Points, in no order, along strands that fork, close into loops and pass close to each other.
In the rows, 128 means zero.
Points whose rows are less than 141 apart are linked; no others are. Some points are linked to none.
lepig: [163 129  65  94  40 115 118 121 136 148 129 149  97 114 148  76 155 101
 160 113  73 131 128 134 130 130  90 111 138  75 125  87 121  85 152 113
 116  95 144]
Nazu: [157 151 141  78  35  83  76 105  88 156 116 161 110 120 164  49 142 124
 131 103  55 113 100 106 108 142 126  74 197  84 151 137 134 104 162 102
  88 102 133]
tugut: [104  81 135 147 201 166 165 128 135 152 122 106  99 164  95 137 122 170
 157 156 212 100 172 139 131 105 154 166 115 132  73 102 125 178  94 131
 187 136 162]
sigo: [111 134 107 127 126 130 107 129 114 116 161 132 183  77 157 169 140  88
 143 128 106  83  80 105 117  73 124 146  94 137 119 112 149 114 132 105
  56 143  71]
Zav: [ 91 157 159 139  39  62  40 114  58 128  85 174 148 110 200  40 161 150
 136  81  58 150  73  85  85 136 104  66 165 109 133 136 136  96 172 116
 108 106 138]
bebi: [170 137 160 122  97 125 139 124 153 143 135 119 114 101  57 138 144 121
 128 113  89 122 168 142 144 135 156 139 165  83 192 135  93 126 151 129
 114 116 138]
neku: [102 166 164 125  79  82 100 150 128 111 114 131 158  72 145  77 112  91
 137  75 110 164  82 113  71 149 108  50 135 123 139 100 130  82 166 127
  89  95 127]
Rigo: [135 145 200 159 146 128 121 142 132 115 100 151 125 124  73 171 148 147
 145 154 116  81 158 123 155 117 175 109 175 136 157 138 100 110 108 137
 125 105 140]
dilo: [137 137 143 105  70  97  93 135  96 141  94 121 103 150 152  92 165 155
 104  94  69 143 127 123 164 158 138  76 175 118 169 188 123 128 158 115
 125 125 127]
Zudop: [ 98 143 131 143 168 162 155 142 120  62 133 109 140  70 169 184 111  80
 157 106 207 154  85 111 101 135 101 158  92 152 128 115 160 133 126 133
 117 148 106]
daveb: [114 150  87 114 104 105  84 120  96 108 140 130  86 133 175  56  88 137
 113 145  76 159 109 136 106 138  78 104 115 119 123 152 141 130 148 150
 165  94  99]
tafug: [170 144 166 122 119 150 183  93 144  93 124 115 101  63 105 137  95  72
 148 115 200 193 147 126 100 170 128 120 143 113 176 104 121 134 148 170
 157 118 161]
Dapu: [123 149 151 108  55  72  77 117  60 132  79 149 114 119 176  58 165 160
 108  71  58 149 100 105 114 141 127  60 188  94 163 171 129 125 172 105
 110 108 139]
Sef: [113 142 197 167 157 164 170 152 117 117 114 145 157  95 105 227 175 138
 178 105 125  58 114 102 170 124 167 170 147 141 153 136 115 129 112 120
 124 121 134]
gida: [133 151 172 138 189 152 152 153 139 114 137 113  86 120 100 163 107 144
 149 126 182 108 118 146 151 171 131 146 148 144 143 109 134 117 141 171
 171 107 175]
boni: [145 126 164 141 119 112  94 133 116 143 117 151 143 115 122 178 166 119
 125 155  94  85 124 134 144 107 153 100 177 136 134 113 113  99 126 137
  88 118 119]
kirad: [101 137 120 162 201 162 243 122 139 119 145 134 140 106  98 181 153 151
 177 117 150  62 175 136 123 117 156 209 107 111 110 110 114 180 143  75
 122 129 130]
Zab: [ 91 136  89 143 155 136 155 120 143  90 139 108 180 128 138 137  93  85
 106 111 145 189  90 131  90 117 133 112  83 157 137 143 168 133 141 133
 104 157 106]
Nol: [118 150  93 107 104 116  97 129 112 103 145 123 138  98 152  97 100  86
 150 107  87 137  75 118  95  97 102  95 109 122 150 128 156 116 142 128
  98 116  87]
naba: [103 166 171 124  97  84 102 132 118  79  94 132 116  82 177  47  90 103
 140  77 135 201 100 108  63 182  90  68 137 107 172 118 144 105 168 131
 120  99 138]
Vakor: [119 126 114 154  65  69  59 120  93 150 108 165 170 134 159 124 157 105
 133 137 108 126 108 111 133  92 104 108 134 119 113 107 160  95 107 135
  69 135  78]
manom: [166 100 111 110  91 149  88  78 146 166 135 121 154 137 108 111 130 115
  98 171  77  77 121 126 118 132 158 123 140 110 132 137 139 117 114 103
  77 136 101]
ketu: [163  81  96 125 148 177 195 119 171 141 143 118 102 117  45 149 129 153
 171 137 163 103 201 149 148  92 151 183 106  91 122 103  92 165 118 124
 164 109 179]
pivuv: [156  81 140 108  84 122  78 103 130 171 117 111 130 146  85  72 118 152
  76 142  66 104 134 117 119 139 166 100 149 100 152 167 116 128 105  99
 126 130 107]
sised: [169 129 181 141 151 155 180  90 158  83 119 133  92  90  64 132  77 100
 159 148 190 144 162 121 101 147 155 117 126 116 165  94 115 128 105 165
 173  88 157]
kigiz: [151 142 200 109 142 108 107 136 149  86 120 121  80 140  68  72  55 149
 119 127 141 135 151 124 124 163 149  85 168 137 162 146 107 105 109 145
 181  96 164]
goke: [ 99 132 117 137  95  81  67 117  71 119 134 146 189 171 157 114 119 141
 112 127  94 138  54 114 151 109  98  71 136 183 138 172 167  93 150 119
  83 170 106]
Zaf: [102 140 114 128 193 141 176 166 148 121 164  97 109 112 158 203 175 122
 141  86 153 107 128 144 145 139 115 197  87 115 137 108 139 151 161 113
 126 133 127]
Dep: [166 105 106 123 150 168 167 103 135 161 162 145 149 119 123 184 175 116
 134 141 115  57 135 142 136  84 172 192 142 107  93  98 113 146 111 106
  91 149 139]
basop: [149 129  83 117 131 124 204 120 175 114 105 112  93  96 123 109  90  97
 162 138 158 144 164 155 114 117  84 114  97  93 133  54 133 110 109 165
 146  53 173]
vap: [ 88 104 129 132 180 124 116 134 118 101 148 124 152 170 155 140 100 139
  66 154 148 196 105 126 133 133 116 118  94 187 121 167 136 148 132 128
 148 180 118]
bim: [111 144 172 128 157 116 110 130 121 106 140 125 160 118 102 161 106 140
  78 140  90 153 109 130 125 146 149  91 142 172 156 173 126 102 157 105
  92 145 113]
bodoz: [ 99 133 157 167 134 110  79 129  98 103 110 146 147  80 173 143 134 103
 135 123 145 177  89 115 110 120  94  93 119 152 117 101 134 105 139 163
 110 142 112]
Lave: [171 121 182 151 135 135 132 130 174 139 113 126 107 134  39 131 139 151
 132 140 126 102 192 137 146 137 179 124 161 113 164 129  85 126 115 141
 148  97 165]
tuf: [120 130 142 125 149 132 100 113 103  95 130 122 134 134 142 103  88 121
  78 126 133 218  92 119 107 153 124 104 128 167 149 178 132 138 139 140
 136 184 136]
vafoz: [150 114 118 120 127 133  75 123 112 169 153 135 136 171 138 114 132 160
  93 157  90 102  89 142 147 120 127 136 143 164  79 138 126 105  98 153
 140 149 148]
zudo: [145  94 118  95  49 105  79 113 105 178  96 120 108 171 120  39 140 170
  78 107  66 127 135 115 144 145 148  97 169  93 146 189 130 141 127  95
 150 123 131]
goz: [157  92  56 134  94  91 104  75 110 160 138 147 156 159 132  95 108 130
 114 186 131  97 133 133 129  73 116 135 101 122  78 101 153 129  80 155
 108 122  83]
vonir: [135 127 142 128  96 125 108 158 120 110 120 135 110  78 124 144 145  93
 190  93 112  79  92 112 139  92 116 117 145  99 144  86 128  98  99 142
 124 108 116]
Vogud: [117 137 160 124  91 127 112 171 121  91 115 122 116  44 163 120 137  66
 167  83 154 168  97  89 119 134  92 100 129 105 151 109 102 133 152 158
 136 127 126]
bibos: [108 128 154 162 133 120  78 142  99  98  91 143  88 104 169 138 135 115
 152 143 150 149 128 106 146 124  87 114 130 124 144 109 134 119 105 171
 138 128  97]
Gepog: [144 132 125 126 147 141 117 125 158 133 136  93 102 127 114  79  88 146
  94 141 134 151 118 157 108 183 112 115 117 144 124 120 110 122 131 180
 187 103 167]
lun: [126 148 102 121 156 153 124 145 117 108 168 118 136 122 153 159 140 126
 122  84 118 138  63 132 129 121 120 154 109 161 106 133 142 115 120 156
 131 162 137]
netuz: [129 160 136  91  93  98 102 118 101 133 133 139 157 122 128  93 104 118
  89  91  75 171  88 124  94 119 144  73 160 136 151 175 148 108 179 104
  72 153 119]
Pegus: [117 144  59 113  58  87  90 114  93 115 128 152 126 138 178  52 121 115
 136 116  79 156  98 126 101 114  90  82 124 107 127 124 149 120 150 134
 125 113  99]
nilun: [174 141 146  90  68  95  81  96 121 176 119 147 129 108 130  97 151 104
 107 121  69 131 132 121 103 136 142  93 177  91 135 117 133  92 156 109
  59 114 126]
Semu: [144 153 141 114 100 138 175 143 145 122 149 128 153  90  86 177 154  94
 143  93 102 116 129 123 137 124 159 138 148 107 186 147  97 154 171 108
  96 143 119]
gopi: [107  99 156 149 212 173 186 143 142 148 137 129 133 162  84 170 146 180
 149 140 177  83 172 123 148 119 180 180 118 140 101 133 102 196 103 100
 169 153 154]
Zumod: [115  92 117 165 163  86  87 114  79 163 133 164 163 175 161 180 167 168
 130 173 140  52 114 137 167  75 124 166 144 138  66  99 173 107  99 126
  89 154 110]
Mumu: [163 134 154 130 148 180 203 104 185 110 143  95 123 110  65 138  96 107
 131 135 206 178 192 127 117 186 139 187 115 119 185 155 111 182 145 131
 170 139 152]
dameg: [110 133 151 146 153 119 104 144 135 120 109 144 116 175  85 113  83 154
 129 170 141 112 145 138 143 129 129 102 138 147 126 120 131 103  95 142
 136 108 119]
sovof: [105  97 149 157 183 126 104 144 106 166 133 161 138 196 128 172 146 192
 113 175 134  74 124 140 181  92 138 161 147 161  73 121 141 110  97 130
 125 152 142]
Sur: [137  93  75 135  93 151 143 136 152 122 104 125  98 129  93 137 187 124
 164 105 123 121 168 142 159 119 125 118 110  90 155 116 116 133 114 103
 129 121 124]
Pel: [120 127 150 144 149 151 131 131 167 121  96 135  83 175  71 108  89 142
 165 161 195 135 194 132 137 139 130 116 124 125 133 109 124 129  78 146
 159 107 141]
Fef: [143 116  72 134 114 130 169 125 144 150 102 126  87 124 136 122 143 125
 157 137 148 132 159 154 132 108 103 120 110  94  85  54 127 103 113 158
 140  87 159]
Naren: [114 147  63 110 150 129 196 150 141 119 137 108 132 118 181 156 129  90
 138 100 172 168 135 152 110 110  97 153  84 123  96  98 146 149 141 127
 105 139 130]
nudi: [147 121 130 121  79 106 128 122 151 101  85 141  54 132 108  56 122 120
 154  95 130 172 166 128 133 166  99  88 138  75 178 108 116 105 114 118
 167 105 154]
rofi: [114 109 162 104 154 134 101 181 160 149 135  87 128 161  73 101  64 161
  96 156 134 118 145 138 137 160 138 117 127 174 139 175 101 144 112 121
 184 132 136]
dut: [101  98 114 111 180 117 132 138 136 162 175 136 163 180 170 177 156 155
  79 165 106 100 102 143 142 127 132 140 107 157  92 127 148 130 137  83
  99 150  98]
teke: [116 151 154 137 104  89  94  97 102  75  81 140  98 138 150  36  70 136
 109  97 140 199 111 113  78 174 109  70 146 121 161 136 146 104 115 135
 136 133 134]
dese: [114 128 128 118  69  96  71 123  89 165 101 127 147 172 183 116 187 149
  93 116  48 136  95 103 165 142 130  91 157 142 150 189 158 114 146 106
 101 133  97]
niza: [110 116  78 137 121 146 206 127 122 105 137 122 147  65 127 182 150 107
 190  91 156  49 150 131 120  67 147 192  92  88  86  68 139 130 123  74
  79 134 118]
guf: [117 150 159 113  95 112  90 180 103 122 115 133 122  69 162 138 154  91
 169  90  98 127  90 104 148 110 106 103 153 117 150 131 109 117 138 145
 115 119 115]
Sido: [152 129 183  94 126  98  73 131 120 120 119 104  94 129  96  60  80 180
  77 113  86 141 120 121 122 172 148  92 168 132 160 175 102 117 131 133
 171 115 159]
nulo: [114 164 162 141  72  79  48 138  75 117 103 175 134 110 184  77 141 140
 158 113  73 139  75 109 119 132  90  79 167 142 117 113 115  79 141 151
 127 111 146]
Difa: [ 97 106  93 150 167 130 137 135 131 136 123 128 108 144 142 161 157 147
 137 159 141  89 139 148 139 100 125 149  91 126  91  94 143 130 107 130
 121 119  94]
nid: [155 121 121 103  63 124  51 105 107 180 124 150 138 167 195 149 181 115
 128 175  91  64  97 111 177 138 113 125 177 141 102 140 169 107 133 117
  72 129 118]
fuba: [133 153 161  91 115  90  97 131  93 106 105 113  75 117 137  51  91 172
  94  75  90 168 109 126 100 196 110  93 164  93 186 180 126 137 171 131
 147 111 156]
Sobuf: [164 102  68 117  90 140 127 127 122 165 127 150 102 137 151 136 189 126
 148 145 108  97 149 163 158  95 116 132 150 100  75  76 126 112 126 139
 131 112 151]
puva: [133 131 175 132 195 166 139 144 166 119 123 100  88 143  92 121  71 147
 137 184 214 131 165 147 131 164 136 136 132 148 132 125 129 136 119 165
 178 107 168]
ses: [ 94 122 110 150 204 154 161 134 127 105 165 117 151 144 147 197 172 152
 120 110 116  65 119 113 137 106 153 201  81 138 118 133 140 147 104  78
 102 162 102]
runu: [126 157 188 143 187 150 183 158 147 129 159 119 120 130  78 209 135 152
 136 107 156 104 139 145 159 170 154 183 146 145 157 131 116 135 151 149
 148 125 166]
zuduk: [ 89 128 126 167  98  86  79 142  95 119 126 146 168  77 194 111 141 103
 157 116 145 136  74 110 106  91  69  98  89 143  81  71 136 106 127 169
 109 115 106]
pefe: [122 114 115 133 135 127 135 125 143 137 123 119 126 130 127 147 176 113
  91 128 127 174 137 143 122 133 145  99 114 129 143 140 109 158 149 131
 133 154 119]
Mopu: [176 114 104 114  99 153 123 121 150 144 146 122  88 133  88 102 131 129
 141 101  99 119 129 147 142 127 129 148 139 102 130 106 107 109  99 160
 159 112 167]
depug: [ 79 147 151 153 187 148 180 146 100  94 140 128 152  76 151 206 116 118
 159  91 182 113  79 123 109 121 126 176 103 148  83  94 149 122 122 127
 115 155 118]
sepoz: [117  75  81 128 156 164 153 138 161 160 129  76 103 159 116 113 122 153
 126 130 192 124 164 148 130 129 124 160  74 132  82 112 127 173  92 132
 196 143 150]
retid: [132 107  64 118  94 118 155 109 155 152 104 104 120 155 126  60  79 128
 105 156 140 171 165 140 113 129 101 107  90 114 101 114 129 135  88 144
 169 102 120]
lavak: [118 148 165 124 139  91 101 127 131 107 112 130 135 145  85  95  62 151
  86 157 103 138 144 132 106 144 143  80 147 139 155 159 121  92 118 106
 103 110 104]
Bigam: [136 129 104 133 106 117 142 108 139 106 107 144 116 111 101 110 100  91
 151 124 112 152 152 124 100 106 124 115 116  94 146 100 123 114  94 131
 110 113  94]
kur: [130 127 105  94 178 134 170 152 158 161 186 115 148 160 135 174 140 135
  96 137 102 113 121 156 129 130 139 179 106 135 120 134 117 145 144 113
 114 147 120]
sozel: [124 136 121 136 162 154 213 136 131 109 122 138 118  85 106 186 120 102
 177 129 181 116 160 143 126 104 139 159 122 105 111  75 117 137 133 136
 130 119 139]
Lates: [159  98 109 103 124 153 118 141 152 183 157 111 136 163 100 116 138 154
 101 137 120  70 111 155 151 136 157 118 150 154 102 133 110 134 120 124
 154 141 159]
sekil: [135 145 186 126 148 136 137 126 146 114 117  93 129 128  66 119 108 146
  83 103 140 163 164 111 124 177 168 128 142 139 205 201  94 162 140 114
 143 154 129]
vagoz: [139 135  58  94  56 123 150 155 147 144 133 134 128  97 152 122 181  90
 161  84 115 139 121 148 141 115 101 118 118  92 115  91 122 109 180 114
  97 125 148]
miba: [ 99 122  93 129 213 130 231 116 120 133 147 110 159 122 135 172 100 137
 121 138 165 105 138 167  95 101 139 174 100 129  73  88 149 158 122 106
 116 132 122]
mag: [136 100 107 166 115 142  98 119 109 143 113 141 168 167 139 179 208 123
 135 138 102  62 145 106 171  80 140 169 137 125 138 150 144 148  65  93
  90 158  94]
Pagef: [107 156 194 173 227 197 221 115 123  93 134 148 125 107 123 202 116 137
 182 148 229  98 162 117 120 164 147 217 122 136 124 120 141 166 154 106
 158 132 140]
vog: [159 115 119 129 155 177 230 103 179 128 128 111 121 103  61 153 103 127
 155 150 188 156 217 132 124 130 135 190  98 109 134 113  88 171 120 133
 162 118 176]
zivam: [114 149 130 131 203 159 177 134 155  92 149 104 125 105 123 175  91 110
 129 155 170 147 140 156 102 155 116 160 101 142 147 134 131 163 145 135
 128 121 117]
pegu: [138 151  89  99 170 142 165 145 156 119 153  96 101 119 156 147 110 106
 123 131 155 176 141 162 117 143  92 161 103 120 124 126 130 155 153 162
 143 127 136]
Ren: [106 123 123 146 115  95 102 131  98 116 117 144 172 188 119 132 125 150
 114 131 128 121 104 123 158 117 134  80 139 172 142 165 145 126 108 119
 104 172  94]
limez: [128 144 166 121 194 146 156 150 161 132 175 105 146 140  89 178 113 151
  88 132 106 126 125 135 147 162 143 180 117 151 157 170 103 153 145 131
 142 148 137]
vupit: [111 122 100 132 151 148 177 155 129 138 150 114 149 114 157 199 206 117
 150  74 132  66 105 125 146 108 152 174  99 112 123 108 135 146 141  86
  88 152 115]
Ger: [152 108  85 153  91 117 128  76 120 125 128 155 154 131 110 124 125 103
 135 147 119 110 131 126 113  64 138 126 117 109 118  91 138 121  70 141
  89 139 100]
bato: [ 99 140 102 140 142 115 135 128 122  97 142 124 183 104 123 147  93  94
 136 131 118 126  84 134  93  99 118 111  94 150 127 113 159 107 125 126
  82 135  81]
rar: [142 130 123 111  92  78  67  92 126 162 139 140 153 160 132  55  83 157
  70 181  88 128 115 144 104 156 126  77 145 160  85 131 139  78 133 123
 115 106 118]
vep: [142 124 169 105 148 138  99 161 165 130 131 103  76 149  62  91  77 161
 136 141 133 102 145 131 158 149 131 117 139 126 166 157 103 134 115 165
 197  83 162]
zan: [145 108  86 142  85 157 113 138 130 137 114 126 125 124 137 170 218 102
 163  97 100  81 142 125 172  93 136 158 136  93 137 126 131 125 108 100
  99 135 118]
manek: [123 146 140 135  93  56  73  92 108 108 106 145 130 156 139  39  83 159
  85 127  95 173 119 132  85 160 117  55 143 145 120 124 133  85 127 137
 131 110 130]
Lakop: [144 153 134 111 108 142 159 152 139  80 126 122  84  60 140 129 107  67
 184  85 174 169 116 128 114 153  87 130 125 106 156  93 122 123 151 166
 148 112 152]
viv: [112 130 136 149 157 160 213 143 122 122 138 133 141  60 108 204 161 129
 205  95 146  29 147 125 143  88 161 217 128  83 102  86 116 136 149  81
 111 119 136]
larar: [139 128 150 154 134 148 119 107 125  80  94 140  89  94 117 123 112  91
 153 127 165 165 143 104 115 127 122 128 119 107 171 106 123 130  89 152
 133 133 108]
tam: [140  96 185 129 128 115  46 135 108 157 109 110 106 142 111  76  94 189
  67 144  69 138 120 114 145 147 134 109 152 148 114 175 112 100 106 143
 184 126 155]
papus: [138  95 154 141 154 152 136 153 174 185 127 121 119 150  47 128 134 167
 132 184 138  60 191 144 153 114 173 145 131 122 118 129  86 155 113 121
 162 102 159]
mitef: [155 122  60  97 112 145 109 116 118 127 172 121 135 109 174 148 165  94
 124 129  97  95 101 128 113  72 134 154  99 127 106 121 153 134 136 120
  78 150  94]
sikur: [123 104 134 140 146 160 102 145 140 138 102 112  91 174 134 133 160 141
 117 144 152 160 172 114 168 144 124 151 125 133 132 158 112 162  83 133
 173 152 120]
bel: [160 114  55 112  57 122  98 106 120 183 148 144 132 135 210 119 211 112
 135 147  95 101 109 137 138 119 111 129 137 115  67  94 155 112 162 121
 103 116 134]
mok: [134  76  60 127 106 121 125 112 130 177 140 125 147 180 133 109 133 134
  93 171 139 107 153 136 136  78 134 161  94 131  61 127 131 153  84 125
 141 147  95]
Pek: [130 109  95 106  71 111  95 132 125 185 127 123 147 218 156 105 175 142
  73 128  90 131 124 116 176 137 146 106 133 139 113 185 143 141 133  94
 129 157  96]
kenev: [114 119 112 121 222 159 198 130 147 113 166 103 139 129 130 166  87 132
 114 163 170 126 151 151 105 114 132 195  81 139  99 132 116 188 115 120
 152 135 131]
liku: [140 143 152 143 161 143 101 131 125 137 148 129 128 131 126 154 132 138
 103 120  99 144  94 140 132 149 132 135 145 165 104 128 123  88 114 163
 132 148 159]
kezav: [126 117 141 102  71  64  48  75  91 162 130 135 162 161 142  52 101 177
  46 141  70 146 104 115 108 150 141  67 163 145 108 185 158  96 164  87
  91 132 108]
bis: [121 118  65 120 112 101  89  89 117 171 177 140 189 166 210 138 169 122
  84 149 104 143  84 119 112  96 105 139  83 153  70 118 185 106 151 120
  69 146  88]
fibof: [128 125 103 144 102 166 189 144 151  98 116 137 129 110  73 162 151  96
 173 101 141 124 169 123 145 114 148 144 113  96 171 139 103 156 134  87
 114 141 115]
Vofu: [105 129 144 143 158 129 132 152  96 127 130 158 152 171 120 179 145 151
 131 145 138  95 119 129 166  98 145 130 158 173 113 143 123 139  93 118
 118 167 121]
vopi: [101 109  83 123 157 108 126 133 125 144 150 128 142 177 175 112 111 147
  75 169 150 168 124 146 131 124 108 126  89 173  74 140 134 159 125 142
 164 152 108]
dinim: [ 92 109 144 151 194 149 128 143 161 143 117 118 120 181 123 135 112 155
 101 184 181 150 171 123 134 146 125 162  94 158 106 152 113 161  92 121
 158 154 111]
livi: [116 134 174 153 143 138 143 166 111 101 118 140 127  69 110 195 144 114
 183 105 143  69  87 117 146 113 148 123 153 129 131  96 121 119 120 144
 133 108 124]
fepel: [150 167 125  82  82  81 121 121 125 127 133 134  87 113 122  40  98 130
 122  89  75 168 133 148  91 167 100  96 164  83 156 132 108 121 183 132
 141  90 167]
Zodin: [161 147  77  92  76 106 152 115 150 116 134 129 102 107 130  61  97 100
 150 104  92 160 131 154  99 135  92  97 128  88 143  87 114 104 149 140
 133  85 163]
dez: [121 118 169 130 184 164 118 131 157 112 115  97 109 151 127 112  75 145
  96 197 211 167 163 133 120 188 114 125 113 164 140 161 127 145 121 135
 173 145 132]
zaruk: [131 163 164  96  88 128 131 169 118 133 125 123 149  82 127 170 162  95
 153  64  88 113  92  95 161 122 136 131 158 114 185 160 108 126 148 119
  90 141 112]
Vol: [145 122 118 125  94 104  92 123 111 156 101 155  92 146 137 102 149 133
 114 150  94 153 156 140 137 110 124 105 169 104 113 134 114 126 121 146
 140 119 111]
rel: [127 101 122 140 121 139  74 124 113 134 103 118  92 168 140  69 105 143
 106 150 159 174 148 115 143 142 105 120 129 147 113 161 120 150  83 158
 198 152 125]
radu: [104 165 189 138 133 113 136 144 102  70 125 149 156  93  96 159  74 114
 129 113 127 143  94  98 122 140 138  96 151 166 163 159 128  94 128 117
  99 133 110]
lome: [139  88  95 121 142 149 155 116 163 146 104  80 116 144 119  77  79 125
 103 162 201 167 170 138 107 138 115 123  83 141 100 120 117 170  90 153
 189 127 145]
nasu: [116 113 131 157 183 165 123 133 131 146 143 129 138 157 142 193 197 160
 135 150  96  52 153 113 168  95 156 201 110 132 120 141 125 148  82 100
 113 139 110]
keza: [130 132  74 121  56 108  65 103 100 168 153 150 187 130 222 107 190  99
 132 124  99 129  69 111 112  96 103 108 119 139  81 109 165 109 174 123
  75 144 113]
doteb: [112 125  91 118 113 101  94  95 125 176 152 133 170 165 188 113 159 123
  54 133  71 192 102 123 106 115 122 112  92 137 101 152 162 112 167 119
  96 147  91]
peg: [146 141 180 181 121 164 186 106 150  77  98 153 127  99  48 167 123 103
 171 118 172 126 169 109 115 152 178 126 145 120 164 115 101 138 107 127
 155 113 134]
Pefif: [110 155 192 165 196 173 202 144 144 132 139 152 152 148  59 188 126 172
 149 128 161  70 166 125 145 151 183 183 143 153 124 143  99 154 127 107
 153 130 156]
tamu: [106 140  92 122 135 110 106 146 108 111 139 133 109 152 164 116 117 134
 123 148 118 135 103 147 137 134  94  93 118 155 112 139 138 136 137 152
 149 124  99]
digi: [139  84  66 115  61 122 112 135 137 186 122 123 134 192 131  76 159 141
  90 141 120 144 154 133 159 113 131 115 123 129  86 153 119 149 116 110
 172 149 116]
Tede: [140 159  97 133  93 131 124 127 116 125 101 140 100 135 170  85 150 114
 132 101 137 197 125 139 117 152  91 109 134 131 111 110 109 115 141 169
 157 136 162]
gak: [141 169 210 129 142 115 138 131 131  59 120 136 119 116  60 141  54 125
 134 113 136 134 123 113 111 164 164 105 161 146 172 147 121  88 116 137
 147 105 142]
Koni: [ 97 151 162 174 218 168 251 116 115  99 132 136 123  70 115 196 123 137
 201 104 203  77 173 125 107 128 152 235 105  92 101  91 129 170 159  87
 149 122 138]
faz: [ 81 156 132 137 146 146 142 155 131  87 131 110 169  82 173 160 121  67
 135  84 165 192  72 103 101 121 116 126  87 146 152 143 151 136 168 128
 103 163 104]
Tuze: [150  87  88 108 131 154 165 139 174 171 135 117  97 151  75 122 117 144
 147 165 136  82 184 155 150  93 139 151 115  98 100  96 105 138 109 124
 146  97 147]
Bube: [132 148 143 118 122 120 141 146 145  89 115 111  92 126 106 108 113 112
 135 102 155 162 133 145 132 179 126  83 147 135 188 153 120 139 158 141
 146 118 140]
kes: [ 99 132 129 109  86  85  53  88  83 147 139 142 182 150 158  79 105 148
  79 120  61 170  67 109 110 108 120  78 143 146 144 176 190  99 189  90
  55 152 103]
galup: [113 125  41 106 137 107 157 117 124 126 167 115 159 125 211 166 171  98
 104 118 124 131 118 132 100  54 129 154  53 135  78 102 164 145 145 119
  75 135  89]
buk: [150 121 112 107 123 109 170  90 164 112 101 110  85 125 130  58  66 107
 123 156 154 184 170 142  93 141  92  90 108 102 142  89 122 122 100 163
 172  73 160]
taru: [139 131 154 156 192 212 219 110 158 115 147 124 110 121  77 176 121 141
 176 142 225 121 199 117 129 150 146 232 101 116 127 125 115 183 132 118
 173 134 171]
bolu: [119 172  95 118 122 130 155 149 134  95 132 115 128  77 187 120 107  71
 168  93 173 172  99 139  93 123  71 131 103 131  94  84 140 121 140 164
 117 115 146]
benul: [150 117 181 133 146 158 146 116 179 105 116  90 117 122  46 108  86 127
 116 138 191 152 189 124 110 189 155 134 123 127 189 171  94 172 122 118
 174 125 143]
guguf: [137 129 141 103 112 129  69 129 113 164 144 138 167 136 186 184 179 120
 119 140  70  88  83 100 171 114 122 136 139 152 136 153 153 101 136 111
  61 149  97]
piv: [121 144 170 126 128 134 112 165 110 150 129 148 173 105 150 209 179 123
 154 139  87  64  92 106 165  96 134 144 154 147 136 133 121 109 124 109
  65 137 110]
naf: [132 107 145 148 112 108  45 112  84 130 126 146 129 162 135  86 114 181
  94 150  69 123  83 117 152 128 110 103 157 165 110 159 133  89  99 154
 163 134 141]

A tip is a point with one link. Name the tips that can be reached along the links from each point below, in the order of the rows.
Dapu => manom, nilun, nulo, zuduk
goke => neku, netuz, Zumod
bato => tuf, depug, galup

A piece is all that can be reached along the links. How many separate loops has the piece of each point below (a circle has one, a figure eight two, a Y none), and how many tips (points with one link)?
piv => loops 0, tips 7
galup => loops 0, tips 3
digi => loops 0, tips 4
kigiz => loops 0, tips 7
